Each row is a point on a tangle of strands that fork and nearly touch. The rows are in no order.
Points whose rows are less than 87.1 apart are linked; no others are. Some points are linked to none.
Nef: [-27   5  48  -3   4   3  -5 -13  -9  21  -4   8  36   5  56  10   9 -34
   6 -24  10  49  15]
munuf: [ -1  -2  10 -48 -12  -1   3   2 -20   7  -4  -2 -32  -6 -36  27 -13  24
  27  40  22 -34  -4]
dibut: [ 22  23 -27  20  18 -33  38 -26  -1  15   4 -26 -22  19  47 -21  23 -18
 -38 -20 -38 -17  -9]
muzuk: [ 13  12 -43  67  -6  -7  31  30  -7 -45  -9   3   7  12 -46 -22 -16   6
  -7   7 -20 -13 -59]
dak: [ 15   7  -5 -39 -21  29   2  19 -18   0  22 -18  10  36  30  53  38 -22
 -12 -36   1   4  24]
vulu: [  2  17   7 -25   1   8  21   3   5  14   3 -33 -50   1  35  31  28 -23
 -39   0  13 -15   5]
goba: [ 32 -36 -22   1 -32 -12 -14  -4  -4 -17  -5  29 -22  -3 -47  14 -20  69
  59  29  -4 -20   8]
gufu: [ -2  11 -20  52  18 -37  37 -14  32  15 -24   4   7   7  11 -39  -2 -11
 -33 -30 -32  18 -13]
mefif: [  8  -3 -22 -48 -20 -15  42   5 -15  35   7 -27  -4  17  11  28  10  29
 -18 -23 -42 -40  -3]
mef: [ -5  25  33 -13  16   0 -33   7  -2  14  -7   1 -19  25  41   6  26 -66
 -18 -19  22  22  -3]
rus: [  1 -18 -38  62  -5 -11 -15   0  22 -45 -16  12  28  -9 -11 -29 -33  -7
  -8 -41 -21  16 -20]
zeto: [-12 -20  -6 -29  -5   0  14   3 -22  -5  30   5  16  -8  -4 -21  12  29
  16  -5 -17 -10   2]
Zutor: [ -5   3  38  40  35  -9 -56 -18  21  44 -16  32 -18  19  41 -31  -8 -47
   3  -7  34  38   3]
gez: [-29 -22   8 -49 -21  27  -3 -12 -33   0  26   0   8  -2  18   5   2  29
   1  10   0   0   7]
Tanu: [ 20  13 -22  47  20 -32   2 -15   9  14  -2  -1 -54  32  54 -31  17 -24
 -42 -13  -7   4 -13]
dar: [ 23  -3  21 -75 -36  25 -25 -17 -19   9  -4  16  14  36 -25  70 -17   5
  28  -8  15   7  31]
gozir: [ 24 -21  17 -42 -27   7 -34  12 -32  20  31  32  26 -16 -28  13  -1  39
  54  18  11 -20  20]
tus: [-17   9  -2  24  40  -8 -65  -7   6  32 -11  32 -17  27  25 -48 -21 -44
 -13 -26  26  22  -2]
Duzaf: [ -4 -22 -31  -6  -7  15   7  16  16 -32 -11 -16 -43 -18 -11  12 -12  18
   0  28   7 -23   6]
laz: [ 10 -14  26 -74 -33  32 -18   9 -23  -2   9  14  40  13 -10  57  -5  12
  42  -4  11  12  25]
dok: [ -7  17 -53  45  13 -14  50   2  26 -21 -29  -3  -9   3  -1 -22 -24   7
 -19 -29 -24   1 -18]
vib: [ 35 -31   4  -8 -25  14 -39  -6 -16   7  39  27  11 -38 -25  -6   6  53
  55  46  11 -30  30]
Gidib: [-25  28 -11  15  32 -41  39  21   6   6 -18   1  24 -23 -40 -24  -9  -5
 -24 -33 -28 -10 -36]
tud: [  0  -7  36 -45 -12  24 -26 -11   9   1   7 -20  28 -41   5  27  -4 -22
  28  22  13  -2  42]
fezo: [-19   3  24 -49 -18  32 -14  -7 -48  -7  31 -14  -2  18 -10  21  15  16
  -3  20  20  -4   5]
giv: [ 43 -16 -17   6 -31 -10   4  14  -5   9  -3   6 -39  -1 -51   0  -1  61
  59  35  19 -32  -6]
lizo: [ -6   5  38 -46  -6  43 -27  -7 -27 -27  28  -8   5  20   2  29  21 -11
 -17  10  29  17  16]
nav: [-32   7  41  23  25 -24  -2  -8  17  35 -18  12  23   1  48  -4   4 -26
   3 -28   2  46   2]
fozeg: [ 32  -4 -16   4 -22 -22  37   6 -35  18   8  11   9  26 -54 -18   4  84
  17  17 -28 -32 -27]
goka: [  5  30 -44  50  -5 -19  59  -7  24 -29 -22 -11  12  17 -31 -16 -24   9
 -41 -25 -53  -4 -21]
karaz: [-22  -9  12 -14  -2   7  25   4  21   7 -17 -12   0 -28  14   2  -9 -11
  16   7  -4   6  17]
ver: [ -8   0 -12 -21  -3 -20  29   2 -42  18  37  -8  36   7 -12 -19  26  30
 -11 -17 -35 -13 -13]
fiv: [  5 -10 -50  27   5   0  32  18   2 -37  10 -17 -40   2 -19   0   8  14
 -14  20   6 -33 -26]
mez: [-32  20 -17  -3  15 -11  18   5 -34 -10  12 -18 -14  11   8  -9  22 -10
 -23   1  -4 -24 -23]
lile: [ 17  -5 -10 -67 -26   2  18  16 -19  39  14   5  10  25 -14  49   6  35
   4 -38 -31 -28   5]
livep: [-35  38   4   2  28 -28  20  28 -10  27 -22   3  24 -13 -13 -15   1 -35
 -11 -36   3  -5 -31]
dufuz: [ -7   4  55 -29   1  48 -35 -26  -6 -19  17 -13  16  10  25  17  27 -30
 -29   6  26  35  25]
sedi: [-29  32   5  18  43  -8 -34  14  -3  13 -11  -3 -43  15   3 -19  -7 -51
 -39  -9  33 -19 -15]
fer: [ 11   5  10  13  23   6 -60  -6   7  -5  13  18  17 -55  18 -33   0 -53
   7   9  28   9  35]
nule: [ 10  21   6 -25  -5   5  26  19  -7  15  -4 -20  -9  26  46  42  29 -32
 -18 -36  -2   5   5]
rul: [ -6 -24 -37 -13 -12  -3  38 -19   7  -8 -15   3 -37  15  -4  16 -33  65
   4   0 -23 -12  14]
dun: [  8   4 -26 -21 -15 -20  44  -7 -33  25  25   1  28  20 -48 -10  12  70
  -5  -5 -55 -26 -18]
bera: [-26  -4  30 -32  -8  21  -1  -8 -21   6  14   5  36   0  43   4   3  -3
  10 -15   4  32  12]
Sim: [ 22   9  -3  40  19 -49  -1  -5  21  38 -10  14 -39  25  62 -22  16 -23
 -18 -18  -8  30 -14]
sodo: [-40  36  35 -28   9  24  24   4 -10  13 -27 -16  13  12  18  40 -22 -28
 -11 -10  29  12 -11]
lago: [ -3   8  54  41  27   4 -42 -20  29  30 -13   7 -14  -2  48  -9  -6 -61
  -3  21  26  43  12]
dega: [-14 -21 -23  52  24  -1 -29  -5  21 -30  -5  13  -5 -11   7 -32 -19 -29
  -3 -14   4   9   7]
bok: [ -8 -17  34 -53  -9   8   6 -22  22  18 -13 -14  -6 -18   5  37 -19   4
  25  27  -2   2  31]
nuv: [ 10  -9  31 -53 -25  10 -25   8 -16  11  18  10  35 -34 -17  28  -1  10
  45  16   9  -7  26]
tuzat: [ -3  12 -15  30  20 -38  37   8  20   3 -33   7  44 -24 -59 -32  -4   3
 -26 -13 -44   5 -36]
Kelet: [-35  17   7   5  15   7 -10   8 -24 -14   7 -17 -31   7  -5  -8  10 -30
 -34   9  24 -25 -23]
buko: [-21  -5 -14  19  18  -3   4   2  24   4 -13  -6 -16 -19  17 -13 -10 -31
  -1  -5  -4   9  12]
sizim: [  8   7  23 -72 -26  -5 -12 -27 -25  29  -5  15 -11  13 -37  53 -26  16
  32  17  21 -11  13]
robar: [ 12   5 -37 -16  -6 -14  49 -16  -5  21  19 -23 -13  16  22   2  18  12
 -34 -17 -34 -30  -4]
tate: [  5   5 -25  30   5 -25  31   7  26 -27 -16   7  60 -13 -70 -30  -1  39
 -12  -3 -49   5 -16]
dus: [-13 -28 -19  11 -11  20  -6  -6  37 -39 -24 -17 -30 -19   8  18 -34  15
   6  27  14   6  22]
Tenek: [ 21 -23 -44   8 -25 -23  16   3   3 -31 -14  13  11 -11 -44   1 -29  65
  33   7 -25 -14  -5]
niram: [-12  -1  29 -20   8  37   4 -18  24  -2 -12 -30 -53  -2  22  32  19 -18
 -26  31  19   3  13]
sibop: [ 11   6  71   0   6  40 -18 -18   4   2   2 -13   6  31  55  35  35 -43
 -35   6  33  49   7]
minad: [ 16  -2  20 -20   2  13 -33   5   4  -6  27  -5  40 -56  10  -5   8 -42
  16  12  17  -1  30]
linol: [  6  -4 -39  51 -14  -6   6   2  29 -51 -10  14  62 -15 -45 -29 -26  18
  -5 -23 -44  22 -31]
mak: [  9 -10  61  19  10  11 -26 -30  32  21  -7  -2   7 -19  59  14  10 -38
   7  24  20  35  28]
latu: [-13 -10 -14  55  32   0 -67 -11  23 -15  -3  25 -21  12  19 -49 -20 -35
 -10 -15  20  19   9]
virib: [-21  -6  24  32  23  33 -51 -18  30 -22  -2 -15 -38 -24   4 -13   7 -34
 -25  29  22  18  38]
peko: [-30  43  -7   6  39 -28  -2  21 -11  25 -20   6 -11   6   2 -13 -12 -52
 -22 -28  18 -16 -30]
zez: [ 20   7 -17 -59 -33  26   0  29 -22  13  11  -2  14  47  -8  62  18  15
  -1 -38  -5 -22  20]
rolo: [ 33 -24  -1  18 -20  -1 -14  22  -9  -8  23   9  23 -39 -26 -25   4  44
  66  36   6 -20   4]
Mavob: [ 23 -11 -49  47  -1   3  12  21   4 -55   9  -5 -14  -2 -44 -25   5  -9
  -5  18  -5 -23 -35]
gafo: [ 35 -24  -8  39 -10   1  18  20  -5 -23   7   0  22 -21 -40 -40   6  35
  50  29  -4 -18 -24]
Veden: [ 14   2 -15  52  -4  -4  28  38 -17 -15   6  -1  19   3 -41 -41   1  36
  31  17  -5 -11 -53]
til: [ -8   5   7  41  25 -47  17 -14  19  39 -20  13   6  16  49 -27  11 -12
 -13 -29 -18  35 -10]
legu: [-18 -20   7  23   5  34 -28 -10  34 -43 -15 -10 -22 -31   9   6 -19  -1
  -1  41  24  12  36]
fufil: [  7   7  42   0  21  15 -72 -24  19   1  26  16   6 -39  39 -22  19 -48
 -22   5  40  42  32]
suv: [ -3 -22 -47  12 -23  -7  34   1  17 -45 -16   2   0   5 -16   4 -41  51
   3  -6 -20   2 -20]
zopit: [ 11   0 -10  -4 -22   2  16  24 -17  -1   5  -3 -43   2 -42   3  11  52
  37  46  26 -39 -22]

A fork is a point with three links, a tip a point with one. Leave the first point through the second and follow the links. Name the first fork or tip that comes.
virib, legu -> nuv
muzuk, Mavob -> virib
nule, dak -> til
Kelet, sedi -> dega
dega, rus -> mez
dibut, robar -> niram
sizim, munuf -> rul

Follow the links from the first point to the second, and from the first to the third. Name the last point that the two ways share.
gafo, Gidib, zopit -> nuv
ver, sibop, dibut -> gez
goka, lizo, nule -> til
dega, zopit, virib -> nuv
nule, fozeg, sibop -> gez
dak, goka, bera -> til
Zutor, sedi, nuv -> dega
